A landscape with many valleys, sampled at points; each row gives a point and its height.
From any point a ball rolls to the lowest of the 2 points nearest to it. It stops when none of these is lower. Distance is the straight distance between rows; heights are no part of it.
z_111 (h 651): [ -6  21  72 -15  38 -15  12  23  13   0   1 -10 -67 -11 -19 -28 -53   8
  38  34  -9  34   4  -2 -12 -13  33  48  -3  72  42 -22   9 -33 -32 -19
  29  38  18  19  16  -3   5 -12]
z_316 (h 690): [-10  12  -1  27 -16  30 -14  13  17   9   3  38  18  36  10  46 -19 -43
 -21 -16  -9   0 -33   1  16  12 -13 -51  21 -31 -32  -1   6  -8  -2  85
  -2 -35   9 -37  38 -12  15 -37]
z_227 (h 556): [ 16 -10 -25  20 -11   6 -37   4   6  50  -1  22  25  20   3  57  16  -8
 -42  -9  40 -32  10  23  -8 -42 -18 -38 -27  -3 -66  41  23  32  27  13
 -15 -44 -17 -20  46   1 -11   5]
z_602 (h 658): [-16  51   1   0  24  36 -57  11  14  -2 -29  56  28   4 -14  29 -61 -40
  35   1 -16  29  -5 -19  22  14 -13 -25  37 -31 -10 -15  25 -42 -31  90
  57  -4  11 -17  12 -28  21 -34]
z_709 (h 294): [ 13  -7   1  -1  37  33  45  -6 -28 -22  -5  23 -15  25 -12 -51 -50 -37
  26 -28 -46  31 -51 -34  46  24   2  -3  40 -69   7 -34 -28 -60   5  26
   6  19  18   3 -37 -11 -13  28]
z_282 (h 534): [ 12  -7 -16  33 -29   6 -30   6  19  60  15  -6   4  37  15  30  -5  -5
 -54 -23  38 -35  22  17   7 -64  10 -60  -5 -12 -43  76  30  46   3  18
   9 -37   1  13  28   7 -28  -6]
z_812 (h 668): [-12   6   5  19 -35  -9   4   8  22 -22  30   1 -10   7 -17  14  -6  -4
  -2 -43  53   2 -53   9  -7 -22  38 -23  34 -40  38  -1  23 -13 -32  72
  24  -4  18 -24  15  12  14 -29]
z_653 (h 95): [ 22   3 -37   2 -48 -50   7 -39  17 -46   1 -49  60 -11  42  -4  37 -23
   9 -32  27  25  -4 -17 -15  30 -10  14   7 -30  34  17 -24 -10 -10   1
 -20 -23 -32  -6 -27  46   2   6]
z_957 (h 170): [ -8  -3 -43  33 -28  21  36 -35 -23  17  37 -15  -9  35  35  -3  34  -6
  -5 -51 -16 -19  31  17 -10 -31 -26  -7   4 -35  20  31 -13  14 -11 -26
 -43 -34 -21   6 -43  13 -33  71]
z_423 (h 36): [ 24  -1  43  16  21 -18  12  28  27 -26 -19   5   5  15 -17   4  12   3
 -25 -44  37 -26 -42  11  16  12  14 -20   5 -23 -33 -24 -20   6 -18  66
   9 -22   1 -15  21  -5  41 -36]
z_28 (h 120): [ 13   5 -52  -9 -31 -37 -18 -39   9 -31  -5 -41  30 -19  58   6  40 -13
  17 -18  -3   9  27  -5 -26   5 -24  18   4   8  54  34 -16  -6   6 -36
 -18 -26 -16 -26 -31  28 -11   8]
z_889 (h 579): [-19   0  19 -27  31  12  -5 -12   5  34  17  26 -58 -34 -33 -29 -40 -11
  49  46 -23  27  39   6  18 -17  -5  13  31  30  30 -29  38 -39 -28 -20
  -7  54   5  13   2 -27   4  28]
z_950 (h 263): [ 14 -35  12  -4 -31  13  68 -27 -28 -42   6 -41  43 -22  20 -18  61   5
 -40  12 -71  28  23   8   7  45 -30   3   7 -41  13   0 -54  14  21 -46
 -30  23 -15  37 -50  -4 -11  23]
z_333 (h 242): [-18 -42  13 -33  -6 -11  31   3 -22 -58 -31  11  34 -35  23  -1 -31  26
  21  29 -24 -10 -10 -48  18  77 -11  30 -51 -38 -46 -20 -48 -27  37 -47
   7  -1   3  10 -23   4  21  14]
z_346 (h 101): [-13  16 -50 -19 -14  -7 -16 -28 -49 -30 -24 -61  47 -37  22 -34  66  20
 -25  26 -45   4  22  -7  -3  19 -25  58 -19  43  59  29 -19  31  15 -55
   5  21 -11  27 -27  16 -33 -29]
z_705 (h 611): [-21  -6  53 -17  55  -2  25   6   8  21  15  -1 -82  -8 -56 -56 -50   1
  68  36 -15  41   1  -3  16 -28  41  21  26  40  49 -17  25 -39 -29 -26
   6  58   8  26 -13 -22  -5  40]
z_116 (h 99): [  7  11  -9 -24  38 -54 -43   3  15 -44 -39 -39  65 -33 -55 -19  38  14
  46   9  61 -10  -4 -10  41  41  28  21 -27  15 -17   2 -20   0  -2   5
  45   6 -25   5   4  20  -3 -20]
z_834 (h 295): [ 25 -18 -27   5 -13  24  29 -17 -26 -26   2 -36  66   9   5 -49  54 -22
 -20  -8 -22  -6  12  -5  41  51 -42  -9   5 -31   0  -7 -15  23  23  32
  -1  11 -27  22 -32  23 -36  -4]
z_218 (h 336): [-21 -29 -10  14 -36  -8  13 -26  31 -15  39  15 -17 -22  -1  24   3 -11
  13 -16  25  25 -14   7   5   4   8 -45  29 -47  30 -17  12 -15  -6  13
 -36  10   2 -18 -11   2  29  23]
z_509 (h 345): [ 33 -45 -10  11  -8   5  63 -11 -29 -17   3 -18  40  36  32 -36  52  -3
 -45 -59 -13  -8   6   5   1  37 -17  -3  -3 -52 -48   0 -58  15  37 -28
 -38 -28 -22   6 -34  12 -14  46]
z_79 (h 783): [ 20   5 -67   9  14   6 -64 -11  -4  54  11 -11  35 -21 -52  -4  56   0
 -14 -11  65 -28  25  24  28 -34 -15 -26 -22  -3   4   7  35  39  12  26
   7  21 -31   1   6  26 -32   6]
z_840 (h 707): [ 13  -4  66 -23  14 -29  12 -14  20 -39 -33 -31  15 -55   9 -37   0  11
   9  66   1  40  38  16   5  54  -8  33   2  62  39  -3 -15   3 -24 -34
  29  41   0  30  19  -5   5 -35]
z_585 (h 131): [  0  24 -48  17 -32  -5  23 -22   4  13  23   1 -36  43  58  21 -17 -32
  33 -60 -30  -4  11  15 -22 -25  -6   8  22 -36  18  31 -22 -24   4 -20
 -38 -54   5 -16 -32   7 -19  63]
z_714 (h 121): [ 34  -4  34  26   3 -13  14  23  15 -13   9 -12 -11  22 -11 -20  14  20
 -47 -21  35   0 -24   9  14  15  18 -19   6   6  -4  -6  -4  30  -5  30
  11  -4   9  14  21   8   6 -32]
z_751 (h 600): [-17  32  40  12  67 -17 -35  26  24   8  -1 -13 -25  10 -95 -22 -15  25
  40 -30  54  -5 -25  12  21 -47  59  -5  -3 -23  -2 -23  13 -10 -38  47
  47  13 -34   2   0   1  11  10]
z_309 (h 83): [-11  21 -56 -14   1 -11 -35 -20 -53 -19 -30 -46  76 -49 -21 -46  41   2
  12  27 -10  -5   3 -23  32  27  -4  41 -14  43  46  22  -6  21  25 -30
  38  40 -15  16 -10   1 -45 -18]
z_758 (h 558): [-21  -9 -24  14 -36  27  -5  -5  -1  76  32 -14  -6   8  19  25  12  -1
 -49   6  15 -32  44  19 -14 -69   8 -36 -10  -2 -17  80  49  50  -3 -28
  -2 -42   9  25  13  -3 -44  14]
z_765 (h 588): [ -6 -26   8   8 -27   5   8   9  38  35  34 -26 -19  13  12  27  54  -5
 -63  17  19   5  43  51 -10 -16   5 -27  -2  42   3  39  39  61   5 -12
 -35  14  -2  11  24 -24 -14 -20]
z_324 (h 424): [ 33  17 -16   2  36  20  24   3 -43  11  -1 -15 -23   8  22 -36   5  -8
  -8   3 -57   8 -15 -16   9  -3 -47  33   4  16  38 -11  -2  12   3 -36
 -14  14  16  15 -38   2 -52   8]
z_790 (h 538): [ 22  -7  14   7 -41 -42  29 -18  12 -30 -22 -20  20  24  92  27  -1  -6
 -25   9 -40  10 -22 -11 -54  45 -17  15 -17  13 -39  37 -61  -5  22 -43
 -25 -65  -4 -20 -14   2  24 -16]
z_517 (h 384): [  0  19 -21   1  -7  20   9 -10 -43  -1  26 -43  -2   9  -8 -53  19  13
 -20   9  -9  13 -11 -25  19  -6  -9   6  14  21  64   3  18  16  -9   7
  14  44 -17  34 -20  25 -45 -12]
z_402 (h 584): [-39   1   7  -1 -25  21  -6  30 -21  -8 -21  57  11   1  15  44 -46  -1
  10  25  -4 -24   5 -13 -29  -7  -2   2 -15  20 -39  -4   4   0  21  10
  20 -13  26 -23  37  -8  32 -30]
z_831 (h 236): [ 36  16  63 -24  83 -28  -2  -7  40 -30 -17 -23   6   7 -61 -28   3  -7
  36  -9  47  24 -18  27  40   0  46 -13  -1 -23   6 -26 -15   0 -56  26
  25  11 -23   2  -5   5  30  -2]
z_64 (h 623): [-18  -8 -30  16 -18  10 -38 -14 -15  41 -42 -23  33 -22  26  37  43 -14
 -30  30  -1  -6  45  45 -52 -28 -20   7 -25  59   2  50  11  45  19 -53
 -14 -12  -5   0  14 -12 -11 -20]
z_579 (h 470): [ 26   3  32  -2 -15 -34  20  -2  31 -16  40  -7 -68  -7  60  11 -30  -5
  20  -5 -28  27 -12  15 -49 -10  11  30  15  30  51  -3  -2 -35 -22 -55
 -39  -5  33 -12 -15   8  10  11]
z_421 (h 639): [ 19  -8  -5  15  24  11 -32   6   3  43 -19  -8  -7 -28 -20 -10  55  22
 -41  33  35 -24  41  36  -1 -13 -20  20 -33  49 -42  23  14  68  22 -43
 -18   0  -8  15  26 -15   7   1]
z_620 (h 614): [-27  -9   2   5 -22   8 -26  -7  -6  25 -18   4  -6 -33  20  26  10   7
 -14  38  -5   1  39  21 -43 -29  -3  26 -24  66  -4  12  27  19  16 -65
 -20  22  13 -12  22 -18  21 -18]
z_565 (h 602): [-35 -28  22   0 -34  27  -2   5 -13   4 -25  49  10 -12  28  45 -14   0
 -20  45   0   3  35   8 -42 -10 -16   8 -17  53 -50  15  19  30  22 -21
 -17  -6   8 -18  45 -29  22 -33]
z_828 (h 157): [  7  15  40 -36  74 -41 -15  10  24 -41 -44 -16  62  -7 -67 -20  -3   2
  42  17  34  18   5 -11  31  36  35  -5 -10   1 -23 -21 -32   0 -31  23
  46   5 -31  15   9   7  18 -32]
z_55 (h 638): [ -9  23   9  15  17  -1 -23   5  10 -13   8 -11  -9   1 -47  -3   1   3
  29 -33  44  -3 -50  -1  11 -26  44  -8  12 -35  28 -16  17  -7 -39  78
  55  12 -14 -17   1  17  13  -4]
z_794 (h 267): [ -3  10 -43 -35  16 -16 -48   5  -7  -7   6  50 -10 -19  25  43 -48  -9
  45  13 -26 -12   2  -5 -17  -2 -11  36 -21   7  14   9   1 -49  23 -32
  -2   0  37 -30  -1  -9  15  19]
z_253 (h 551): [-46 -15  12 -17 -20  26  15  -2 -13  -6  11  30 -27 -16 -20 -12 -56   8
  48  40 -34   6   5 -29  19  24   1  -6  19 -12  23 -45   9 -34   7  -8
  12  34   1   5  -4  -1  24  27]
z_274 (h 682): [ 25  14  82  -4  27   1  26   2  32 -22 -15 -16 -37 -22   2 -25 -15   4
   0  39 -37  41  13   0   4  23   0  35  10  68  30 -13   6   3 -42 -13
  15  34  19  20  10  -6  -5 -34]
z_434 (h 641): [-18  43  24 -43  38  -1 -78  23  21  12 -32  35  24  -4  -6  27 -71 -41
  37  21   2  28  20  -2   7 -28  -1  -7  20  31 -10  -3  15 -48 -34  70
  63   1  13  -8  33 -32  17 -47]
z_480 (h 123): [  3  -1  59   7  43   8  10  25  45 -15 -33  26  34  11 -13  16 -21 -17
  -7  -9   2   6  -9   1  25  36  22 -30  30 -41 -48 -32 -22 -14 -27  75
  13  -9 -10  -5  29 -23  35 -17]
z_691 (h 93): [  0  12 -30  -6 -27   0  36  19 -24 -25  24  21 -34  51  66  15 -61  -8
   9 -51 -53   3 -38 -38 -38  -1   5  17  27 -28  24   5 -23 -34   4  -5
 -10 -31  46 -17 -29  13   2   1]
z_495 (h 561): [ -6  34  30   4  82  24 -31  39   0  37   6  30 -38  11 -72  -9 -52  29
  40 -23  20 -28 -27   5  16 -48  31   9   9 -20 -37 -32  22 -24 -33  45
  29   6  -6  -1 -15 -28  14  18]
z_186 (h 622): [  7  19  57 -38  60 -34 -50  14  43   2 -30  41   0 -15   6  12 -73 -42
  38  36  -7  29  30   4 -12   3 -11  18  12  38 -13   8  10 -44 -36   9
  27  15  16   5  29 -37  26 -17]
z_144 (h 397): [-18 -18 -30   8 -35   8  30  -9 -23 -21  12  -9  24   1 -15  -3  46  56
  -6 -19  27 -31   8  -8  -7  -1   2  -7 -37 -26 -24   0 -21  34  24 -32
  -1 -22 -23   2 -17  42  20   5]
z_214 (h 202): [-14  22 -36  -1 -20  24   3  16 -26  30  32   2 -59  22  23  21 -36  18
  10  -8 -34  -3  12 -24 -42 -37   3  37 -13  25  36  10  19 -15  14 -50
  -3   0  34  -2 -19   0 -22  16]
z_266 (h 404): [ 12  34 -46  -5  25   3  -6  -8 -73  11  10 -36   3   0  -9 -51  16  13
  11  14 -30  -3  -8 -40  22  -7  -9  44  -2  30  65  14   2   7  13 -37
  10  32   4  10 -29  23 -67   8]
z_260 (h 560): [-13 -36  12   1 -43  -5  49 -12  12 -38   3   6   9  20  78  29 -13 -18
 -24  17 -49  11  -3  -4 -34  25 -12 -16   5  -3 -29  19 -33  -2  23 -14
 -42 -34   3 -18   4  -1  25  -8]
z_251 (h 601): [  1  14  29 -22  47  16 -15  14   8  20 -18  35 -30 -14  -4   5 -42 -21
  43  32 -22  20  13 -14  -5  -9 -17   8  15  39  -3 -28  21 -30 -19   0
   0  20  19  -8   7 -14   2   6]
z_487 (h 276): [ 16  29 -57  33 -15   3 -55 -32  21  85   1  11   2   7   0  47  24 -68
 -23   2 -12  26  18  32  -5 -35 -34 -49  23  -6  11  21  27 -10  -5  23
 -21 -21 -20 -26   5  -8 -42  11]
z_681 (h 631): [ 18 -24 -21   8   6 -18 -49  -9  27  53 -38 -12   9 -21   7  36  63  -7
 -31  29  31 -14  33  51 -30 -28 -23 -11 -31  53 -42  31   5  46  24 -46
 -33 -28 -21 -16  22  -5   4  -4]
z_817 (h 532): [ 23  19   1  27  57  25 -31  37  10  69   9  17 -46  17 -52 -14 -34   1
 -14 -28  35 -24 -25   6  16 -50   9 -12   0 -13 -17 -15  34  -5 -26  37
  10  16  10   3  14 -19 -29  17]
z_443 (h 278): [ 23 -28 -24 -18  -6  18  23 -24 -30 -34 -20 -40  64 -26  26 -16  67 -18
 -43  37 -60   2  30   0  12  54 -51  15  -3 -23   4   6 -21  20  33 -33
 -17  21 -23  24 -35   6 -37   8]
z_978 (h 293): [-19   1  -2 -35  25 -40 -37  17 -11 -47  -5  27  -5 -28  41  30 -58  12
  49  21  -8 -15  -8 -28 -17  50  -4  46 -32 -15  13  10  -8 -48   5 -29
  12  -3  36 -27   3  -8  41   3]
z_329 (h 495): [ 42  14  24  -4  26 -26  12  15   1   3  -1   2 -62  15  68  -2 -42 -10
   1  -3 -67   5 -28  -6 -43   4 -11  52   0  33  17  15 -19 -40  -1 -53
 -41  -6  45  -6 -29  -4  -3  13]
z_330 (h 699): [-40   7 -15 -18  15 -28 -14  21 -25 -34 -21  11  24 -31 -48  -7   7  83
  37  -8  30 -50 -16 -28   8  35  18  34 -64 -17 -78  -4 -32   5  46 -50
  20 -12 -22  -1  25 -11  41   2]
z_34 (h 334): [ 27 -28  20   8  48  45  59 -17 -17   8 -16  34 -16  11   6 -37 -39 -59
   2 -11 -75  51 -26 -12  42  47 -28 -12  47 -55  -4 -47 -22 -47 -10   7
 -18  17  29  13 -23 -34 -13  25]
z_668 (h 477): [-13 -29  36  -1 -27   0  42  35   5 -45 -12   5  -2  -8  -1   3 -24  40
  -4  -6   6  -7 -33 -14   3  21  26 -11 -11 -18 -35 -28 -32   1   5   2
   6  -8  18  -6   8   4  39  -3]
z_17 (h 506): [ 33  14 -16  30   1  15 -30   9  19  67  26   2 -22  26 -19   1  -8  -9
 -37 -27  39 -15 -15   7   1 -62  -5 -25  -6   2 -12  21  43  23  -9  39
 -16 -24   3   5  21   3 -41   0]
z_651 (h 583): [-18 -38 -11  21 -29  20  33 -17  -9 -17  -2  37  35  27  41  27   7  -4
 -35   2 -17  -9   7   0 -16  11 -20 -40 -14 -35 -40   1 -14  18  27   5
 -11 -29   1 -13   8  -5  11   9]
z_631 (h 481): [ 26  -3 -30  29  -6  21  11  -1   5  66  42  -8 -39  41 -13 -16   2   4
 -55 -42  17 -17   9   9  15 -53   1 -13  13 -17  -2  22  35  25  -7  -6
 -27  -6  21  20  -8   1 -55  34]
z_228 (h 607): [  3   0  41  14 -32  -4  21  11  22  22  24 -43 -38   0   6  -8  54  19
 -84  37   5  25  32  48  -7  -5   0 -14  16  61  22  18  35  65 -17 -11
 -18  49   8  27   9 -32 -27 -37]
z_287 (h 522): [-19 -28  14 -15 -16   1  29  16 -31 -36   4  25 -16  -7  -3 -17 -50  27
  45   4 -18  -5 -27 -27  11  24  20  -6   5 -47  -6 -43 -15 -34  10  -5
   7   7  17   6   1  14  37  29]
z_717 (h 355): [ -2   6 -22  11 -27  46   7 -30 -23  26  34 -31 -12  24  16 -30 -10 -29
 -36  10 -33  14  12   9  12 -17 -31 -14  44   7  78   6  41  19 -10  13
   2  28  -1  36 -14  -7 -66 -10]
z_502 (h 253): [ 29  34 -56  16 -19 -17 -38 -17  11  55 -10 -11  19  41  28  36  17 -59
 -25 -23   5  10 -20  22  -9 -17 -14 -33   9 -13  -8  33   0  -5  14  44
 -11 -58 -22 -30  18   7 -23  -8]
z_299 (h 207): [-18 -22  -9 -16 -19   1  39   9 -45 -41  -6  25   8  -7  34  23 -24  38
  21   3 -44  -4 -13 -39 -23  36  -7  27 -38 -18 -32  -6 -36 -14  34 -47
  -7 -22  37 -12 -16  13  24   9]
z_442 (h 306): [ 33   9  71  -8  96 -20   7  13  28  -9 -27  -4 -27   2 -45 -30 -11  -7
  29  -4  18  22   0  17  38  -4  19   6   2  18 -22 -37 -13  -9 -31  -8
   1   8   3  23  -7 -19  19  12]
z_404 (h 166): [ 15  19  -2  19 -37 -12  -4  -1  21 -23   4 -27  21  35  41  12   3 -41
 -26 -22   4   8 -36  -5 -12   7   0 -19  27  21  32  11  18  12 -26  73
  19  -7   6 -21  22  19  -9 -65]
z_143 (h 321): [ 16 -54 -20  16 -24  -1  55 -26  -9 -45 -12 -27  61  19  24 -28  48 -35
 -36 -36 -11   9  -6   2  20  58 -12 -22  21 -61 -33  -4 -46   9  22  25
 -22 -18 -23   4 -28  15 -18   8]
z_696 (h 255): [-14 -15  30   9   3  20   6  -7  21   1  -1  28 -14  -4 -46  10   0  -4
  -5  13  38 -12   3  16  36  12   8 -45  26  -5 -16 -40  22  19 -11  52
  14  29 -15  10  25   0  19  -2]
z_641 (h 240): [ -4   1 -31  15  -5  23  30 -10 -30 -21  14  13   5  20  -7 -35 -13 -18
   5 -49 -19   6 -41 -34  24  13  17  -7  34 -60  41 -23  -8 -24 -17  42
   9   7  18   3 -19  13 -12  10]
z_933 (h 650): [  3   5   9 -10  46  16 -37  10   7  48 -31   2  -7 -21 -62 -19  20  25
  -7  28  37 -33  53  24  32 -16  -9  16 -22  50 -59 -24  16  18  15 -20
  -1  13 -22  24  15 -21   3  13]
z_726 (h 372): [ -9 -31 -24  11 -36  14  44  -6 -52 -37  11 -10  43  20  12 -24  41  30
 -23 -49   2 -24  -6 -30   0  31   6 -14 -21 -59 -35  -4 -48  11  27 -19
 -11 -30  -2  18 -29  23  22  19]
z_532 (h 194): [ 10 -22  49  -4  16   6  35   5  32 -22 -18   5  32  -6 -43 -12   0 -18
   1  12  11   7  -1  14  33  57  18 -54  35 -13 -25 -47  -8  20 -20  58
  28  17  -5  17  23  -9  31 -23]
z_25 (h 683): [ -4   9  -3 -10  27 -13 -32  25  -1 -16 -23   5   8 -15 -55   8  30  58
  14 -14  60 -46   4  -5   8  -4  16  27 -54  14 -76 -17  -6   8  32 -23
  19 -19 -32  -4  36   2  44 -17]
z_343 (h 672): [-33  23 -34  -1 -16  32 -45  -2  -5   8 -27  62  45   4   7  41 -28 -61
  26   4 -29  19 -11 -17  22  29 -15 -37  10 -38 -10   1  14 -32   0  82
  21  -2   8 -39  25  -3  13 -29]
z_481 (h 667): [-11  13  19 -27  53 -10 -47  24  -6  18 -31  21  18 -14 -80 -15  13  49
  20   1  59 -50  15   0  26  -7  14   4 -22   6 -79 -28 -12  14  21  11
  25  -1 -47  23  11 -25  25   6]
z_917 (h 743): [-33   8  56 -32  24 -18 -35  -4  13   5 -28   9  24 -27 -71 -43 -15  30
  41  49  27  22  33   2  22   7  34  10  21  47  10 -20   4   2  -8  -3
  32  32 -36  26  17  -8  24  -5]
z_47 (h 292): [  8   5 -47  12   6  26 -38 -21  16  81  12   5 -10 -10 -22  20  29 -48
  -8   9  10   1  32  33   7 -56 -27 -23   8  -2  10  11  56  12  -7  10
 -16  17 -11   1   1 -10 -46  35]
z_68 (h 426): [-26   2  -7   2 -49 -21  20  11 -22 -29  16 -20  -4 -16 -17  -7  16  59
   9  11  25  -6 -18 -15 -18   6  32   4 -30  16  16  -1   0  19   8 -11
  14   8  -1   7   3  31  16 -18]
z_802 (h 724): [-33   3  64 -37  13 -15 -21 -11  17  -8 -24  -6  -3 -53 -14 -30 -39  10
  28  77   6  19  42   2  -2  26  10  33   9  62  32 -15   4 -20 -12 -33
  38  34  -1  20  31 -12  19 -25]
z_505 (h 217): [ 48  28 -18  12 -18 -32 -38   8  27  32  -2 -30   4  43  46  31  10 -29
 -54 -19  11   8 -28  11 -20 -26 -10 -17   6  36   5  48   3  19  -8  53
  10 -38 -13 -16  37   9 -19 -54]
z_727 (h 234): [-19   0 -30  10 -11  10   2  -6   7  48  26  33 -45   3  10  41 -29 -11
   8  10 -31   1  15   5 -42 -51 -15   3  13 -10   2  12  33 -20  10 -29
 -30  -4  23 -17 -17  -8 -14  33]
z_83 (h 449): [ 20   0 -22  13  27  46  19  -4 -36  35  22   8 -45  41   9 -23 -14  -6
 -37 -21 -26   1 -10  -4   6 -19 -31  -6  13  -6  12 -10   4  10   0 -19
 -31  10  22  13 -31  -5 -53  27]
z_793 (h 201): [  2 -13 -24  17 -36  10  36 -12 -12  -2  32 -32   6  23  17 -18  43  16
 -39 -18  -4 -15  24  14   3  -9 -17 -18   1 -12  29  29 -12  35   2 -24
 -17  -7 -17  21 -18   6 -34  18]
z_45 (h 571): [ -2  -8 -31  14 -17  22 -19 -10  -8  18 -10  33  55  12  15  35  30 -13
 -14  -2  13 -23   4   7   1  -4 -17 -38 -17 -11 -43  19  -2  29  26  39
  -5 -31 -27 -22  13  17   8 -15]
z_910 (h 774): [ 11  17 -28  -3  18 -20 -44  -5  10  32   9 -30  -3 -25 -44 -17  31  -5
  15   0  49  -9  -2   5  15 -35   9  -3 -18  28  34   0  38  16   4  11
   5  18 -18  -5  -9  30 -41  12]
z_669 (h 521): [-40 -13  41   2 -44  24  38  33 -13 -18  10  36 -11   4 -25  19 -21  65
   4  19  20 -24  -2  -4   4  12  30 -23 -23  -4 -57 -28 -16  12  11  12
  17   1  -3   1  34   1  65  -5]
z_221 (h 761): [-16   8  20  -9  22 -22 -27  16  16  17  -4 -12 -24 -33 -51 -17  17  27
  23  28  31   5  19   5   4 -28  20  14 -11  52  18  -5  26  -6 -14  -4
  16  27 -18  12  17   4   1   0]
z_582 (h 52): [ 43   6  -6  -8 -10 -47 -10 -28  33 -55 -19 -33  53 -28  14 -15  43 -20
  -2 -18  35  14 -30  -8   5  48  19  -6  -2 -34  -5   8 -23  -9  -7  46
  -1 -14 -14 -25 -13  34  21 -14]
z_576 (h 695): [-13   5  16  20 -35 -11   2  20  44  -1  17  20 -11  29   9  45 -24  -7
 -19 -31  31  -6 -33   7 -27 -18  16 -28  12 -13  -9   3  13   2 -17  60
  -8 -19  18 -39  29  -8  22 -39]
z_431 (h 573): [-40 -16   3   8 -50  35  19 -12  -1  36  18 -17  -7   4  33  42  53  13
 -59  36  18  -9  65  39 -26 -42  -2 -16  -6  29 -11  74  39  63   2 -35
 -12 -18  -2  23  22 -20 -25 -17]
z_712 (h 307): [ -5   0 -24   4   9  61 -21 -18 -17  73  10  32  -7  -8 -37  -4  13 -35
 -20  20 -19   8  36  20  29 -25 -45 -22  16   5  10 -27  48  11  -1  19
  -4  42 -19  14  10 -25 -48  23]
z_389 (h 412): [ 28  -1  15   7  17 -42   0  10  50  10  29   6 -95  -8 -12  27 -23  21
  36 -39  32  -9 -44  28 -36 -48  40  27  -6 -16  19 -18   6 -37 -23 -28
 -48 -11  21 -26 -14 -11  26  53]
z_373 (h 237): [ 16 -37   4  -1 -18  13  73 -16 -14  -8  31 -32  17   7   3 -48  62   6
 -41 -20 -21  22  20  32  21  20 -31 -22  27 -30  20 -15 -38  22   6 -23
 -34  21 -25  29 -36  -8 -18  30]
z_43 (h 557): [-67  -9  28 -11 -47  25   4  27 -21 -33  -3  58 -11   2 -15  39 -61  44
  32  25  -7 -31 -10 -31  -8  -5  23  -3 -20 -13 -18 -25   3 -29  12  10
  37   0   7 -11  35  -3  65 -11]
z_942 (h 299): [-31 -19  -2  15 -40  16  16 -13  11 -22  18  16  22  -8  -2   5  10  -8
   5  10  14  -1  10  -3  23  25   9 -48  18 -26  10 -28  10  13  13  39
  -2  19  -8  -8   3  22   8  -8]
z_472 (h 376): [-12 -32  15  -2  -4 -29   7  -3  57  -1  37  17 -50 -18 -22  32 -13  21
  32 -17  33   5 -21  13 -21 -36  28 -16   9 -26   5 -28  10 -35 -25  -1
 -35  11  20 -22  -2 -14  39  42]
z_175 (h 165): [-20   6 -23  -7 -28  15  16  21 -62  -8  25  18 -21  17  30   9 -47  42
  11   0 -26 -15 -12 -36 -44 -11   9  36 -23   5   5   3 -11 -26  32 -39
  -7  -6  30 -14 -30  17  12   2]
z_718 (h 517): [ 55   8  17   3  16 -40  21  -4  13  -9 -19 -12 -39  21  77  11  -3   0
 -23  10 -63   0 -25  -6 -51  19 -12  38 -17  38 -32  22 -52 -13  17 -77
 -53 -40  17  -9  -5  -8  21   2]
z_884 (h 275): [-31 -29  11 -42   4 -36  -5  34 -13 -64 -17  15  35 -26  22  22 -58  44
  52  18  -1 -24 -15 -49  13  63   8  48 -54 -39 -28  -3 -40 -57  25 -31
  30 -21  16  -1  -1 -18  43   5]
z_568 (h 163): [ 17  21 -24   2 -18 -18  37   7 -34  -1  20   2 -45  47  63  -8 -32  16
  16 -74 -41 -14 -19 -16 -46 -16   1  35   6 -29  -2   2 -33 -27  20 -50
 -48 -37  15 -12 -42   6   2  45]
z_433 (h 169): [-16  18 -10   0 -34  13  25  20 -32 -35  35  11 -23  37  31  -5 -40   2
  13 -59 -19 -11 -56 -29 -19 -13  27  11  38 -47  42  -9  -2 -41 -19  36
  26 -28  35 -22 -14  20  -2 -12]
z_113 (h 119): [-11   8 -36 -31 -28   1   1 -31 -25 -26  -1 -30  25 -18  36   4  41  13
  -4  16 -31  -7  29  -9 -28   7 -23  23 -16  13  42  24 -18  23   9 -71
 -27   4 -10  -4 -32  14  -8  -1]
z_416 (h 442): [ 28   3  26 -12  19 -53   3   1  52  -3  24 -13 -86 -30   1   5  -7  29
  40 -15  16   2 -34  16 -29 -27  21  37 -16  35  37  -8   7 -26 -12 -56
 -27   6  21  -5 -16  12  20  17]
z_599 (h 328): [ 11  -8 -15  27  22  52   5 -31  -8  25  14   7 -27   2 -18 -22  19 -50
  -8  19 -49  26  21  -7  21  -2 -41  -4  39  -8  53 -22  32   5 -15   9
 -21  52  -7  30 -23 -27 -55  27]
z_749 (h 107): [ 13  12  11   5 -24 -15 -16   4  32 -47 -21 -14  48 -13   3   8  21 -32
   1  -3  33  16 -32  -9   0  22  10 -14  -7 -14   6  -2   0   8 -17  85
  42 -12   8 -29  16  30  13 -44]
z_685 (h 55): [  8  18 -46  -6   0 -32 -30 -12 -24 -30 -30 -50  70 -24 -34 -42  67  15
  11  -4  35 -16 -20 -22  40  40  12  27 -35  23  15  19  -3  27  30  11
  55   2 -25   4  -7  32 -35 -37]

Where does a ball stop that starts at each point below?
z_68 -> z_585
z_576 -> z_582
z_651 -> z_423
z_472 -> z_423
z_25 -> z_668
z_330 -> z_668
